Points, in no order, along strands that fork, close into loops and pass close to each other.
Two points are linked if the straight distance between their rows is under 37.7. Some points are linked to none.
vub: [  4  -5  -5   6 -12  17   3  -7  10   7  14  -8  10 -21  14 -10  -5   9
  -6  -8 -17   0  -2]
Mevi: [ -7   8 -14 -13   1  -6   0   0  -2  -3  12 -18  10   5   7  -2 -10   7
  14   8   5  -5  -7]
foge: [-20   6   2  14   9 -13   0  14   3 -12 -14  -8  -7   1 -12  11   9  -7
   3  -1  -1  -2  -3]
Gepu: [ -8  -4  -8 -10   9  -5  -1  -5  11  10   6   2  -2  -9   5  -2 -15  -1
   3   6  -4  12   3]
Pez: [-11  -6   9  18 -19  -7  15   1   7  11  -7  -3 -10   9   1   0   6 -21
   4   4   6  -9   0]
binot: [ -2  -4   5 -13 -14  11  -2 -20   2  20   8  -3   0  17   8 -16   3  -8
  14   3  11  -1   6]
vivob: [  7   6  14 -13   2   0  -9  -7 -11  -5  -1  -6  -4  -1  -7 -21  34  10
   3   5 -14 -10  10]
Vulag: [ 15  12  -3 -24   6   2 -11  -5 -21 -15   5  -1   9  -6   3  13  17  16
   5   7   2   8   5]
Bunit: [ -8  -1   7 -21  15  -1 -12  -8  -8   2  -2  -3  15  27   2   6   5   3
 -14   6 -10  14  19]
sobu: [-26   0   4 -10   5   2 -15 -20  -5   8   1   7  -3  -7  14  -2   1  -9
   7  -3   3  17  10]
pef: [ 26   0  -4   5 -16  18  15  -9   3  10   4  -8  -4   1   6 -10  -1   7
   7  -3   7  -9 -12]
beref: [ -1 -11  -7  -8 -19   5  -3  -7  21  22   6  14 -15  -5   4  -4 -16 -11
   6   4   8   4 -13]
temal: [ -1  -7  10  18 -16   8   4  11  10   8   1  -4  -5   4 -10  -8  11 -10
   8   0   8 -18  -4]
fof: [  1  -1   2 -21 -10  17 -19  -4  -4  10  16 -11  14   4   0   6   6   3
  -9  14 -14  15   0]
sog: [  0   6   2  -1  14  -3  -8 -10 -13  18  -8  17 -29  13  -3 -18  -6 -11
  10   1  12   5  -4]
Deme: [ 13   0   2  -4 -13  10   1  -9 -10 -13   6  -4  19 -16   5   4   9  15
   0 -12   1  -5   2]
gon: [-16  -3   3  -1 -21  12  -1  -8   3  -8   4 -23  21   3  10  10   8   4
   3  -7  -3  -7  -1]
kelam: [  5  -9  14  13 -17   7   7  10   0  -1  -6  -3  -1  -2  -8  -6  22 -11
   9   1  16 -17 -10]
Revok: [-18 -15  -9 -22 -12   2   1   3  11  11   9   4   4  -8  29   9  -5  -4
   4   8   6  15   6]
Meni: [  7   3   2  -6  -7  21   1 -16  -1   3   6 -15   2 -11  16   3  17   5
   0   6 -12  12   6]
zemo: [ 10  11  -6   5  16   1 -19  -8   5  -1   4  17 -18 -14 -13  -3   9  10
  14 -10  -1  -4  12]
duz: [  6  -3 -10 -21  17  -8  -6  -4   4   6   6  16  -1  -3  -1  -4 -18   2
   7   7   7  12   1]
reka: [ 15   4 -13   4  24  -5   6  -2   9  10  -5  18 -17  22  -4  -9 -11   4
   7   1   5  -5   4]
Tugus: [  5  10  -6  14   9  -2   9   0  -9 -18  -7 -10   7 -11  10   8   4  14
  -5  -8 -12  -2  -3]
besa: [ -7  -6  12  -2   1   0 -15  -9   6 -14 -12 -15  10   3 -11  -3   5  13
 -16 -21 -18  -4  11]
kud: [  0   6 -11  15  26 -18  10  15  -5 -14  -7   4   0   9  -1   7 -12   3
  -3   8  -9  -7  -2]
nono: [  5  13  -3  -2  -3   1   2   4 -16 -10   9  -9  32   9  19  -8  -9  13
 -18  -6 -10  -1  -4]
Kav: [  2   5  -7  13  31 -10   4   5  -5 -16  -8   0  -6   9  -3  -2   5   5
   3   7 -17 -10   4]
mipe: [  9  -1   0 -29   8  -5 -10  -2  -8   1   9   8  10   2  -9  -2 -12  -1
   2  15   4  13   0]
zeri: [-14  -7  12   0 -17  -3  -7 -11  -9   9  -5  16 -12  -4   2   3  -5 -24
   4   3  12  10  -6]
Rase: [  5  -1   9 -26   1  -1  -9   3 -15  -2   5   0  13  13 -11  -4   2  -3
   0  14   4   8   3]
meku: [-18   9  -6  17  11 -13   1  20  10  -2   1 -11 -10   5 -12   2   0  -3
   6   4  -5 -12  -1]
ped: [ -8  -4   2   8  19 -10  -7  11   1 -14  -4   6  13   8 -18  -2   4  10
  -4 -12  -7 -17  12]
Bomus: [ 25  -2  -9   2  27  -2  -2  -8  -6 -13   5  20   1   3  -3  -7  -1  14
   4   2 -10  -9   9]
gog: [  2   8  -1   6 -12   3 -11   7  -4 -14   7 -13   8 -15 -11  -8   9  12
   0  -8 -14 -14 -12]
rudog: [ -7 -10   3   4   8 -18  13  19  -2  -4  -7   5   9  15 -11  -4   1  -6
  -1   4  13 -16   2]
datu: [ 16   6  -6   0  -9  19   7 -10  -1   3  11 -17   3 -16  20  -8   4  13
  -1   2 -14   3  -6]
Vos: [-26  -8   8  -9  -3 -15 -16  -6   2  -7 -11   7   3  -2 -10  13  -4 -12
  -3  -8   5  13  -1]
Zirov: [ 13   5 -14  18   0 -11  17  20   3   8   5   9 -13  -4  -1   8 -24  -1
 -12   3   4  -1  -7]
sevop: [  0  -7  -2 -24   0  15 -14   2  -1   7  11  -8  17   1   8  11  -3  10
 -22   7 -16  23   3]
geg: [ 13   4  -1 -12   7   0  -7  -6 -16 -18   4   0  21  -1  -1  -5   3  23
 -15  -7 -20  -4   8]
Bur: [ -6 -13  24  -8  -8  -1  -2  -5 -13   2  -8   7  11  13  -8 -11  12 -15
  -4  -1  10   2   9]
keko: [-10  -2   5  20 -21  -2   5  18  15   7   8   7 -10   0 -12  14  -8 -15
  -6  -3   7 -11   8]
vol: [ -2  -9   7  -6  -5   7   7  -7   3   9   4  -6  15   6  -3  -8 -10   0
 -17   2 -21   6   8]
zefi: [ -7 -11  16  -5 -25  20 -11 -16   9  -1  -5   1   6 -11   5  11   5 -10
  -7   2 -11  11  -6]
petif: [-10   5   0  20   6   1  -8  11  12  -8  -6  -4  -6 -14  -9  20  -8   4
 -18 -15 -15   8   1]
Vup: [ 12   6  -1   3  11  -2   7  -5  -5  -6  -9  -2 -10   7   3 -15  25   8
  20  -3  13 -19   3]
Tav: [  5  19  -7  25  -9   0  -7  31   0  -4  14  -3  -1  -5  -2  -3 -14   4
  -2  -8   6 -14 -17]
seso: [  1   9   5 -12   0  17 -10 -16  -9   8   5  -9  -7  -5  13   0  20  -1
   1  10  -9  20   6]
vake: [ -6  -7   6 -17 -20  18 -17 -11   6   7   9  -6   8  -5   3   5   3  -6
  -2  14 -12  12  -4]
baz: [-19   5 -11  10   2  -7  -2   1   5  -7   7 -12  19  -8   7   3 -10  11
   2 -17  -6  -8   0]
Sebup: [  2  14 -17 -14  13  -5  -5   1  -6  -9   9 -12   6  -3   2  -4  -9  14
  12   9  -3  -3  -8]
vif: [  9   7  -5  -3   1   0   9   5   3   9  -6 -12 -19  15  -6 -14   1  -3
  11  12   5  -5 -17]
vuvi: [  1 -11   7  17 -14  10   6 -10  11   6   2   6   7 -17   2   9   2  -5
  -1 -16   2   2   6]
madi: [ 13  -5  -4  -5 -21   5   8   1  -3  -6   6  -1   8  -4   2   7  -7   1
  16   0  23 -10 -17]
suve: [  5   1   6  15 -15   6  -6   9  -2 -10   0  -7  15  -7 -11  -5  -3   6
 -19 -16 -16  -7 -10]
Voz: [  8   3   5  13  -3   9  14 -11   5  13  -4 -12 -16   2   6 -11   9  -7
   7   5  -6   2   0]
raf: [-21  -4  17  -7  -2   4 -13 -21 -15   4  -6   7   1   2   7   1   6 -13
  -7  -5   2  18  10]
Tovo: [  3  -3 -10 -13 -13   2   2 -10   9  20  -3  13 -26   3   7  -2 -13 -11
   6   7  16  11 -19]
gero: [ -1  -4   7   0  -2   3 -18 -10   7   6   5  10  -1 -14 -20  -7   2  -6
   4  -7  -5   6   6]
keke: [  4  -2  13  -2 -17   9   5   0 -10 -13  -6 -15   8   0   1  -2  28  -3
   9   3   9 -11  -6]
mog: [ -8  -5   9   3  -9   0 -17  -3  10  11   6   8  -5  -3 -23 -12   1 -14
  10  -3   1  -3   1]
risab: [  7   5  -5  -5  12   5  16   0 -11  -5   0 -11   9   3  17   9  -4   8
 -13  12 -13  13   2]
zug: [  5   6  -4   2 -14   6 -16   3   5  -4  11  -8  -2 -15 -16  -7   1   6
  14  -3  -6 -13 -14]
luzis: [ 19   1   3  15   4  -2   6  13  -4  -4  -1   8   1  -7 -16   4  -3   2
  -4  -6   3  -4   1]
mir: [  4  -3  11 -20  17  -8 -10   5 -14 -13  -5   7  12  11 -16 -13  12   1
   0   9  -2  -5   6]
muzop: [  6  -8  -6  10  10   0   5   8  13  12   7  19  -5 -19  -2   5 -19   2
 -12  -5  -6  10   9]
Mumub: [ -7 -13   0  -7 -15  13  -7 -17  17  19   5  10  -9 -12  14  -6  -4 -10
  11  -3   9   8   0]
Tivif: [ -6 -12  19  12   6   1   5   5   4   0 -11  -2  10  11 -13 -13  20  -2
 -11 -11  -5 -15  15]
Voda: [  8   5  -1  -7  -9   0  10  13 -20  -8   7 -12  26  11  11  -2  -9   7
 -12   5  -2  -1 -10]
raz: [ 22   2   0  -9   2   0  -1   5  -8  -3   6  -3   6  -1 -14 -21   3  13
   2   1  -4 -15  -1]
Zafeg: [-11 -14  -1 -25  -2   3 -12   4   8  -1   3   2  10 -11   4   8 -13   2
 -18   4 -13  24  -2]
nevo: [ -2  12   4  18  11   8  -8  27   8  -5   7   2 -14   1 -17  -4  12   6
   1  -2   8 -21  15]
Lis: [  3  -7  13  -5  -4  11  -2 -13   0  -4  -4  -9  13   1  -3  -1   6   7
 -18 -11 -18   6  11]
zos: [-16  -6   3   1  -6 -17  -6  10   6 -14 -13  -8   5   3 -10  16 -16   1
 -20 -12  -3   1 -10]
Neve: [ -2   8   3   6  12   0   6  -6  -1   3  -4 -17  -9   6   0 -16  14  -1
   5   9 -17  -3   5]
zusa: [ 11   1   1  -1  18  -6   4   8  -6 -11  -5   1   1   5  -2 -19  27  13
   9   3  10 -28   3]
Voluk: [  4   8 -14   2  11   8  -7  -8  16  15   1  17 -18   9 -10  -5  -2   6
  15 -18  18  -3   3]
gab: [  4  -3 -10 -11   0 -13  11  -6   4  15  -3  16 -16   3   9   2 -14 -10
   5   5  23   8  -4]
lop: [ 12  12  -7  16   0   7   6  18  10   7  -1 -11 -26  10 -11 -10   4   3
   5   0   5 -14 -16]
tib: [  4   6   6  -7   6  -6  -5   2 -14 -25 -15  -6   3  -4  -7   2  25   9
   2   0  -4  -4  -1]
pesa: [-17  -2   6   9  11 -11  12   2   3   4 -10 -10  -3  17  -1 -11   8 -11
   2   7  -9  -5   8]
geba: [  3 -11 -12 -12 -28  -8   7   3   9  10  11   5   5  -1   8   5 -26  -7
  -1  14   7  -8 -16]
kadum: [  1  -6   3  -5   9   5  -6 -24   5  17   7  17   1  -2   2 -16  -2  -1
  10 -10   5   5  18]
Vege: [-16  -5  -3  -2  -9   1   5  -7   4  -8   2 -14  26  -1  13   9  -7   9
  -6 -16  -1  -3   4]
vosiz: [-20 -13   1 -16  -5  -9 -13  -2  11  -4  -3   6   6 -11  -8  12 -15  -6
 -13  -1  -7  17  -3]
Gof: [ -9   4  -3  -6  -1   3  11   0  -5  -4  -3 -23  12  12  20  19   2   5
 -12   6  -6  11   1]
Fer: [ -6  -5   0   7 -23   4  21  -5   6   8   4 -17   6   8  14   3  -4  -7
   0  11  -4  -9  -6]
pobi: [-13   4  -8  21   0   1  -2   3  10  -3  10  -5  11 -14  -1   9  -5   8
   3 -21   0 -10   6]
kepof: [-17  -1  -3  15  -5  -9   0   6  12  -9  -9 -10  -2  -9   1  20 -13   2
 -18 -12 -11   5 -10]
sotu: [ -5   4  15  16   5   0  -7   8   2   4 -10  -3 -18  -1 -18 -11  18 -14
  -4   5 -12   1   0]
login: [-14  -7  -9  -6 -14  -4   8   3   6   6  11  -8  17  -1  19   2 -22   1
 -18   4 -12   3  -6]
logip: [  5   1  -1   0   3  -1 -18  -2   0 -16   1   7   8 -25 -17  10   3  11
  -3 -17  -7   1   1]
fuber: [-10   8  10  25  -6   5   5  22  13   5   7   3 -15   1 -14  10  -4  -9
  -9  -1   1  -6  17]
kigad: [ -6  -9   6  -1 -21   0   0  -5   2   2  -7  12  -9 -16   6  18  -4 -21
  -1  10   8  16 -14]
Vozi: [ 10   4 -23  -4   0  -1   6   8  15  11   4  11 -12   8  -7   2 -22   8
   6  -9  19  -5 -16]
Maf: [ -8  -7  14  -9  17  -5  -2 -11 -11  -6 -15   7  10  26  -1  -3   6  -5
 -10   1  -6   5  20]
bol: [  5   4  -5  -7  -7   5 -12  -4   3  -6   4  -8  -5 -23  -7   3   1  -1
   9   7  -8   7 -17]
dezok: [ 17  -3   9 -17  -7   3  -8  -1  -8  -2   5   0   6   1 -13 -22  21  10
   9   1   4 -16   4]
gulo: [ -6 -10  19  -3   7  -3   8  -2  -9  -3 -15   3  12  20  -1 -12  18  -6
  -9   0   3  -4  14]
Gipo: [  6  -5  14   8  11  -2  -3 -11 -10 -11 -11  16   4   2  -7  -9  25   3
   3 -14   1 -10  21]
Ziki: [  3   3  13   4  18  -2  -7 -12 -22  -8 -13  16  -9   3   2 -14  24  -3
   8  -2   2  -5  11]
tun: [ -3   6 -10   1   9 -14 -10  15   0 -11   5   4  -1 -15 -16  11 -16   1
   7   0   4   3 -13]
Guga: [ 15   8  -4   2  14   2   7 -15  -4  -2  -6   2  -9   3   7  -7  11   6
  17   0   7  -3   6]
ganiz: [  2 -13   8   6 -13  11   5 -16   7  13   1  15  -1 -15  12   0   2 -11
   4 -10  11   9   7]
ralu: [ -6   3  -5   2  28 -10  10 -12  -5 -10 -11   8  -6  10  18  10   0  -6
   3  12  -7  12  10]
muda: [ -1   0   4   6 -14  -3 -12  19   6  -3   2   5  -9  -5 -24   8  -3 -12
  11   5  13  -8 -15]
Losu: [-12  -6   9   3 -14   3 -18  -8   6  11   4   8  -8   1 -11 -11   4 -16
  20  -7  16  -9  -1]
kuge: [-19  -1  -6  -5  22 -17   4 -10  -2 -12 -12   5   7  13  12  14  -5  -2
  -1   4  -2   8  12]
sagu: [ -2   3 -23   4  10  -6  21   1   9   6   5  -9  -3  -7  29   3 -16   8
   4   2   0   1  -4]
kika: [ -4  -1   5   2  10 -12  -1  -3  -4  16  -5  15 -18  16  -7 -17  -7 -15
   4   5   6   2   5]
fozis: [  1  -2   4  13 -10  -3  21  -8   4  19  -7  -3 -19   8  10  -5   0 -17
   2   8   2   5   0]
Baduk: [-18   2   0 -14   4   1 -12 -18 -12  15   4   8 -13   3  19  -6  -5 -10
  11   4  15  14   2]
Gatog: [ -2  -1   7  24   4  -7  13  25   2   1  -6  -1   2  11 -12  -2  -6  -1
 -25  -4 -13  -9   3]
vunan: [ 21   7  -6   1 -14   3   4   8 -12 -11   8  -4  13 -11   2  -4  -7   8
   4  -3  10 -10 -22]
povat: [ 14   9  -9 -19   7  -3 -11   1  -8  -5  14  -4   8  -2  -9 -16  -6  17
   6   5  -6  -8  -3]
gul: [  4 -11  17   6 -27  14  -3  -2   2  -9 -10  -2   7  -8  -9  13   3  -8
  -9  -1  -9   0 -14]
sop: [  5  15 -11  21  15  -1   0   5   1  -5   6  -7   0  -1   1 -10   3  18
  10 -11  -8 -22   6]
medog: [-16  -8 -10 -24  -2   0  -3   4   2   5   8  -2  14   0  21  20  -1   2
  -2   8   6  20   7]
tato: [  5   6  -3 -14  -1   0  -2  -5  -2   5   0  -6 -13   8  -1  -9   0  -6
  17  12  10   4 -11]
dafu: [-14   1  -9  -8  -5   7   1   4  -1   2  10 -20  22   9  26  11 -10  12
 -22   1 -13  12  -2]
bevu: [ 14  -3  -6 -12 -12  14  14  -2  -2  16  17  -9  12  13  19   0  -8   6
  -4  12   7   4   1]
mivab: [  0  -8  10  -6   5  -2   7  -9  -5 -12 -18   3  11   7   6  18  -2   2
 -17  -9   3  13  10]
gorak: [  3   5   8 -18   4  12 -15 -15 -12  13   6   4  -7  -2   7  -7   7  -6
  -2  13  -5  24   6]
bal: [  9  11 -18  11  10  -1  20  -2   1   3   3 -13  -2   3  18  -5 -10  11
   9  -1   2  -7  -5]
Pofa: [  6   9 -11  -7  10   1 -10 -12   5   6  -5  11 -15  11 -10 -13   7   7
  23 -15  20  -8  -2]
soras: [ -5  -8   1  17 -24   2   0   9  16   8   7   6  -3 -10  -7  15 -14 -11
  -4   1  -1  -7  -7]
Vaf: [ 13   0   2   7  20  -6   2   1   3   9  -5  20 -12  15 -13 -15  -5  -5
   5   2   5  -5  11]
vadis: [ -7   7  11  21  11  -1  -6  13   5  11  -5   6 -26   7 -13 -11  13 -13
   3   3   3  -5  10]
pimim: [ 21  -3  -4  -5  16   0   2  -8 -11 -12   1  11  13  -6   1  -2  -1  14
  -2  -3  -9  -3  11]
tose: [ -7 -14 -10 -11 -23  -6   9   3  11  11  12   2   8  -5  10   3 -24  -7
 -15  12  -8  -1  -6]
Sir: [  0  11   9  23  14   6  -5  10   7   3   2  12 -19   4 -12  -2  12  -2
   8  -6   9 -10  23]
nizov: [ -2   0  -4  14  17 -11  21  -6   1   2 -12   8  -9   1  12  10  -3  -7
  -2   6  -5   9   8]
gom: [ 15  -3  -4  12 -24  13  14  -1  12  14   2  -3 -11   4   3  -2  -9  -4
   6   0   6 -11 -18]
lufof: [-24   2   2  -3 -18  -1  -2 -13   4   6   0 -14  -5   5  14   7   5 -17
  13  14   3   5  -6]
Duv: [  6  -3  -7   7  19   5   0 -17  13  11   4  15  -5  -7   7  -8  -3   4
   9 -10   1   1  17]
pamu: [-12   0   1   1  17  -8 -14   0   4 -14  -7  -6  10   3 -16  -4   0  10
  -8 -11 -20  -8   9]
mel: [ 17   9   6 -16   7  -2  -3  -4 -23 -22  -4   1   6   2   1   4  28  16
   4   5  -1  -2   6]
ded: [ -9  -1  12   1 -15   5  -9  -9 -10   2  -4   3  -8   3   0 -12  15 -15
  22  -4  22  -9  -6]
fosug: [ 12   6   1   0 -19   4   3  13 -17 -14   5  -9  24  -2   2  -3  -5   5
  -6   1   1  -7 -23]
Bizaz: [  6   3  18  -4   1   2  -9  -7 -26  -5 -11   9 -11  -3  -2 -16  27  -6
   8   0   9  -2   1]
Mul: [  0  12 -11  11   6   8  -3   1  21  19   5  14 -29   9  -8   2  -9   0
   8 -12  16  -1  10]
viba: [ 21   8  -6  -4  12  -8   1  10 -15 -18   3   3   7   1  -5 -16  11  22
   5  -3   0 -26  -5]
Mapu: [-14  -7  18  -3 -10  -4  -3  -9 -15   4  -8   6  -1   8   0  -3   6 -18
  -2   1   6  10   2]
bozan: [-15   7 -10   1   3  -4  -8 -10  13  13   0   1 -23  -3   4  -1  -4  -8
  20  -2  12   4  -5]
sebuz: [ 11   9 -23  -1  16  -5   9   5  11  10  -1   5 -17  15  -6  -6 -19   9
   6  -1   6  -6 -11]
baf: [ -5   4   1   9   9   1 -20  -2   9  -1   6  13  -5 -20 -19   6   5   2
   5 -15  -3   4  15]
lav: [-12   2  -8  -3  -8 -10   5   9  -1  -5   7 -18  12   8   1  -5  -9   1
  11   6   5 -15 -12]
fef: [  5   5  -2 -23  -7   0   0   0  -8   6   4  -4  -3  20   1  -6   0  -5
  17  13  24   1 -10]
tuv: [ 16   2   5  -7   7  -1  13   1 -16  -8  -9  -2   3   3  -3   4   1   0
  -7  12  -5  10  -2]
Gezaf: [ -8   0   0   3 -25  16   4  -4  -1  -2   7 -24  16   3  15   5   2   0
   5   8  -8 -11 -11]
bogo: [ -2  -5  -1  19  -9  11   6  -8   9   0   5  -8  12 -19   5   4   3   8
  -4 -22 -10  -6   8]
fip: [-18  -4  -1   0 -14 -15  10  15  -1  -9  -2 -16   8  10   0   4  -6  -7
   0   9   1 -12 -15]
dol: [  1  10   5  16   5   8 -13  28   6  -1  11  -3  -9  -4 -25 -12   8   6
  -7  -2  -8 -19   7]
Pefam: [ 10   3  12  18   1   7  -6  12   2   0   2   2  -5  -8 -23 -10  17   7
 -11  -9 -15 -13  11]
bag: [-22  -4   2  -6 -15 -15  -2  10   2 -16  -9 -20  10  12  -2  12 -13  -1
 -15   0  -7  -4 -18]
Luvu: [ -7  -7   7  -5 -24   0   8  -3  -4  -9  -8  -1   7  -2  10  25   0 -13
  -1   8  11   9 -13]
dof: [ 10   7  -4 -18  -8   8  -7  -6 -13 -14  10  -7  16 -16   8  11  14  19
   5  -2   2   3   1]
lavom: [ 13  -8  -2 -16 -11   7  14  -6   1  18   8   1  -1   4  14  -1 -11  -4
  -5  16   5  13   0]
peguf: [ 13   1   8  -6  10  -4   1  -3 -15  -8 -12  12  -4  -5 -10   3   5  -7
   0   7   2  13  -2]
bimu: [-10 -15 -10 -16 -14  -2  13  -3   9  15   5   9  -6  -5  35   5  -5  -9
   2   6  15  13   8]
Pigo: [-13  -7   2  -2   3 -22  19  16  -4  -8 -10  -5  12  19  -4   0  -5  -6
 -10   6   3 -10  -2]
bulub: [  0  -5   3  -5  -5 -12  -8  13  -5 -11  -3   8   5  -7 -23  10  -6  -9
   5   2  10   1 -13]
luzu: [  6   0   6 -14  13   4  -5  -2 -12  -9  -8 -11  15  25   5   7   8  15
 -21   4 -16   8  14]
pas: [-11   3  -7  13   9 -13   4  10  10   7   7   0  -2   5 -11  -2 -15  -2
  -1  -2  -7  -8   7]
Liv: [  9  16 -15  11  13   3  -3  15   8   3   4  -7 -16   8  -9 -11   2  14
  11  -9   5 -24  -5]
sev: [ -2   5  -8   8   6   0  11   4  -3 -15  -8  -7   1 -20  12  19  -2   4
  -2  -2  -2  11 -10]
talo: [-12   8  -2 -14  -2   4 -13  -5 -14   7   9 -14   7  14  15  14  19  -4
  10  13  11  13   4]
zol: [ 19   3  -5  -5 -11  15  11  -8  -2   4  11 -15   8   3  13  -8   1  10
   7   1   4  -7  -3]
geza: [  0  -6  18  -6  13  -5  -9 -12  -9 -19 -25   6   4  12  -4   8   7   1
 -14 -12  -1   8  12]
ruk: [ -7  -7  10 -11 -20   6  -4  -5  -4 -14 -10  -9  11   4   7  26   5  -3
  -9  -1   8  12  -7]
nuru: [ -4  -1  14  19  -3   5   0  -1   6   3 -11  -5 -12  -5 -14   1  10 -11
 -11  -2 -19   8   0]
nisof: [ -2   1  11  -3  -5   3  -2  -1  -9 -15 -12 -12   3  -2  -8   1  23  -2
   1   0  -1  -1  -4]
veru: [  3   4   0 -14  10   1 -13  -3 -11 -19  -3 -12  22  12   4  -1  -1  24
 -21  -9 -18  -2   8]
Ponef: [  9  -9  -8 -14 -22   0   8   1   2   3   9   5   8   1   7   8 -18  -1
   9   6  22  -4 -16]
kab: [ 14  10 -10  20  13   1  17  -1  -3  -1   2  -7   0  -5  11  -5  -3  11
   2  -5  -9  -7   1]
rekeb: [ 21   6  -5   2  22  -1 -14 -15   1  -5   3  19 -13  -7  -8  -9  10  13
  12  -4 -10  -7  12]
Bire: [  5   7 -17  11  10 -21  17  18  -4  -2   1   4  -3   3   3   7 -22   1
   0   4   7  -6 -10]
rafi: [ -7 -16  -8   2   3   2   6   8  15  10   7  10   6 -18  12  -3 -19   5
 -19  -8 -18  11   7]
Foz: [ 14  -9  10   2  19  -6   8  11  -2   7  -6  12  -3  15 -16 -22   4  -5
  -2  10   1 -10   5]
firab: [  7  -3 -14  12 -12 -14  21   8   8  13   0   4 -20  -3   4  11 -15 -13
  -8  10   7   1  -7]
Ber: [ 21  -9   5 -13 -12  11   5 -11   2  15   6   8  -2  -2   0  -8  -8  -7
  -3   8   5  13  -3]
palas: [  5   1   7  14  -7  -4   1  20  -4  -5  -1  -2  10   0 -14  -7 -12   0
 -25  -4 -17  -2 -12]
nupaf: [ -6  -5  -1   1   1  -7   6  -1   6   6   4  -1   6  -1  -7  -1 -11  -3
  -4   0  -7   1   3]
lotiz: [ 10  -2  12 -15 -12  14 -15 -17 -10  14   4  11 -11  -5   1 -12   0 -12
   3   8   5  17  -5]
livil: [ 14   3   1  -1  10   1   6  -8 -12  -7 -10  16  -6 -17   5  10   5  -4
   9   0  13  16  -2]
Vomel: [ 12  11  -3  24 -10   7   5  24   3   3   6 -12 -10   1  -6 -10  -4   2
   1   0  -1 -18 -18]
bufe: [  2  -5  -4   7   5  -5  27  -8   4  16  -6   3 -12  -1  18   1  -7  -8
  -8   9  -5  13   8]
Vemot: [ 14  11  -7  -5  15   6   4 -17  -9   2  -7   6 -16  -4  17  -1   7   1
  14   2  13  10   0]
tafe: [  7  -6   4  -6  23 -11 -12   6  -6 -15  -2  16  11   8 -20 -13   9   8
   2   1  -6 -16  11]
dume: [ 15  -4 -15  -1  -3  -2   9   4  14  14   2  20 -13  -3  -2   7 -17   2
   4  -9  24   2  -8]
Mulo: [ -8  10  -6  17  -2   1  -3   4  20  16   5   3 -29   1  -6   3  -5 -10
   9  -2  10   0   3]
zoz: [ -9  -6   5   1   8 -16   3  24  -1  -4  -6   4  -2   8 -18  -6   9  -9
   5   8  20 -15  -8]
tegez: [ -3  -9   7 -13  -9   2  -1  -5   0 -15 -15 -11   9  -1  14  27  -7   7
 -21  -9   6  18  -4]
bif: [  1  -2   7 -12   0   5  -8 -19  -3  12   6   4   5   8   0 -16   6  -3
  11  -2   7   0  14]
budob: [ 12  -3  -7  13  17   4   5   2  12  12   4  23 -11 -13   2   5 -12   4
   0  -9   4   6  13]
zotom: [ -5 -12  -6 -14   9   4   2   8   5  -1   1   3  10 -13  18   2 -17  12
 -19   0 -21  20   2]
ziv: [-12  -3 -11 -12  20 -15   4  -1  -1 -13  -5   3  14   4   7  14 -16   5
  -9   3  -5   9   5]
bavo: [-23   6  -2   5  -5 -11  -3  -7   6   7  -3  -6 -17  -4   2   3   1 -17
  14   7   2   6  -8]
bopim: [-23   8   5  -7  -5   1  -4 -10  -9   0   0 -17   1  11  14   8  16  -9
  13   8   6   8   3]
sobel: [  3  -2  10  22   6   5  11  -5   0   0  -6   1   3   3  -3  -8  19   1
   4 -14  -1 -14  20]
Vov: [  9  15 -17  -1  15 -11  -8  11  -5 -11   2  -2  -5 -11  -8   2 -11  10
  14   2   3  -3 -15]
kosu: [ -1   6   8  28   3   1  12  32   5   0   2   1  -8   7 -12   4  -4  -3
 -18  -2  -3 -12  11]
Kilun: [-22   1   7   4   9 -14  -9  -3  -2 -12 -17   3  -3   0  -7  14   6 -10
   2  -9   6   7   2]
Velo: [  3   1  -4  -5  -3   6 -16  -2   3 -13   3   2   2 -34  -9  11   2   8
  -1  -9  -9  10 -11]
povi: [-10   0  -9 -20   2   4 -16   1  -7   6  11  -4  14   1  20  23  12   2
   5   9  13  20   3]
Menod: [ -8   1   3  21   4   6  -4   3  14   4  -3   0 -13 -15 -10  12   0  -4
 -12  -8 -17  12   7]
buza: [ -7   0 -18   4  14  -5  16   5   3  -6  -3  -2   1 -19  25  12 -10   7
   0   0  -3   9  -3]
medi: [  2  -6  -7  16 -25  -4  10  12  12   8   2   7 -12 -13   2  18 -16 -13
 -11   9  -2  -3 -15]

How many points has the smallest loop of links through each point below? Write 0 if it is on no loop.
bevu => 9
Luvu => 11
Gepu => 12
buza => 6
keke => 0
dol => 0

A tip is a point with one link. Name the tips that can be reached along the links from each point below, in the order of the rows.
sop => Tav, fef
Vaf => sog, Fer, gom, Foz
keko => Kav, Baduk, ded, Bizaz
Voz => Deme, pesa, ziv
Guga => vivob, nono, muda, Pefam, zoz
Kilun => binot, gul
talo => Pofa, bimu

A fork is a point with three links, a tip a point with one. Leave the first point through the second and follow the links. Name the first fork or tip that comes.
petif / Menod => Pefam
peguf / tuv => nono
nisof / tib => Deme
Mumub / beref => Vaf
bol / zug => Kav
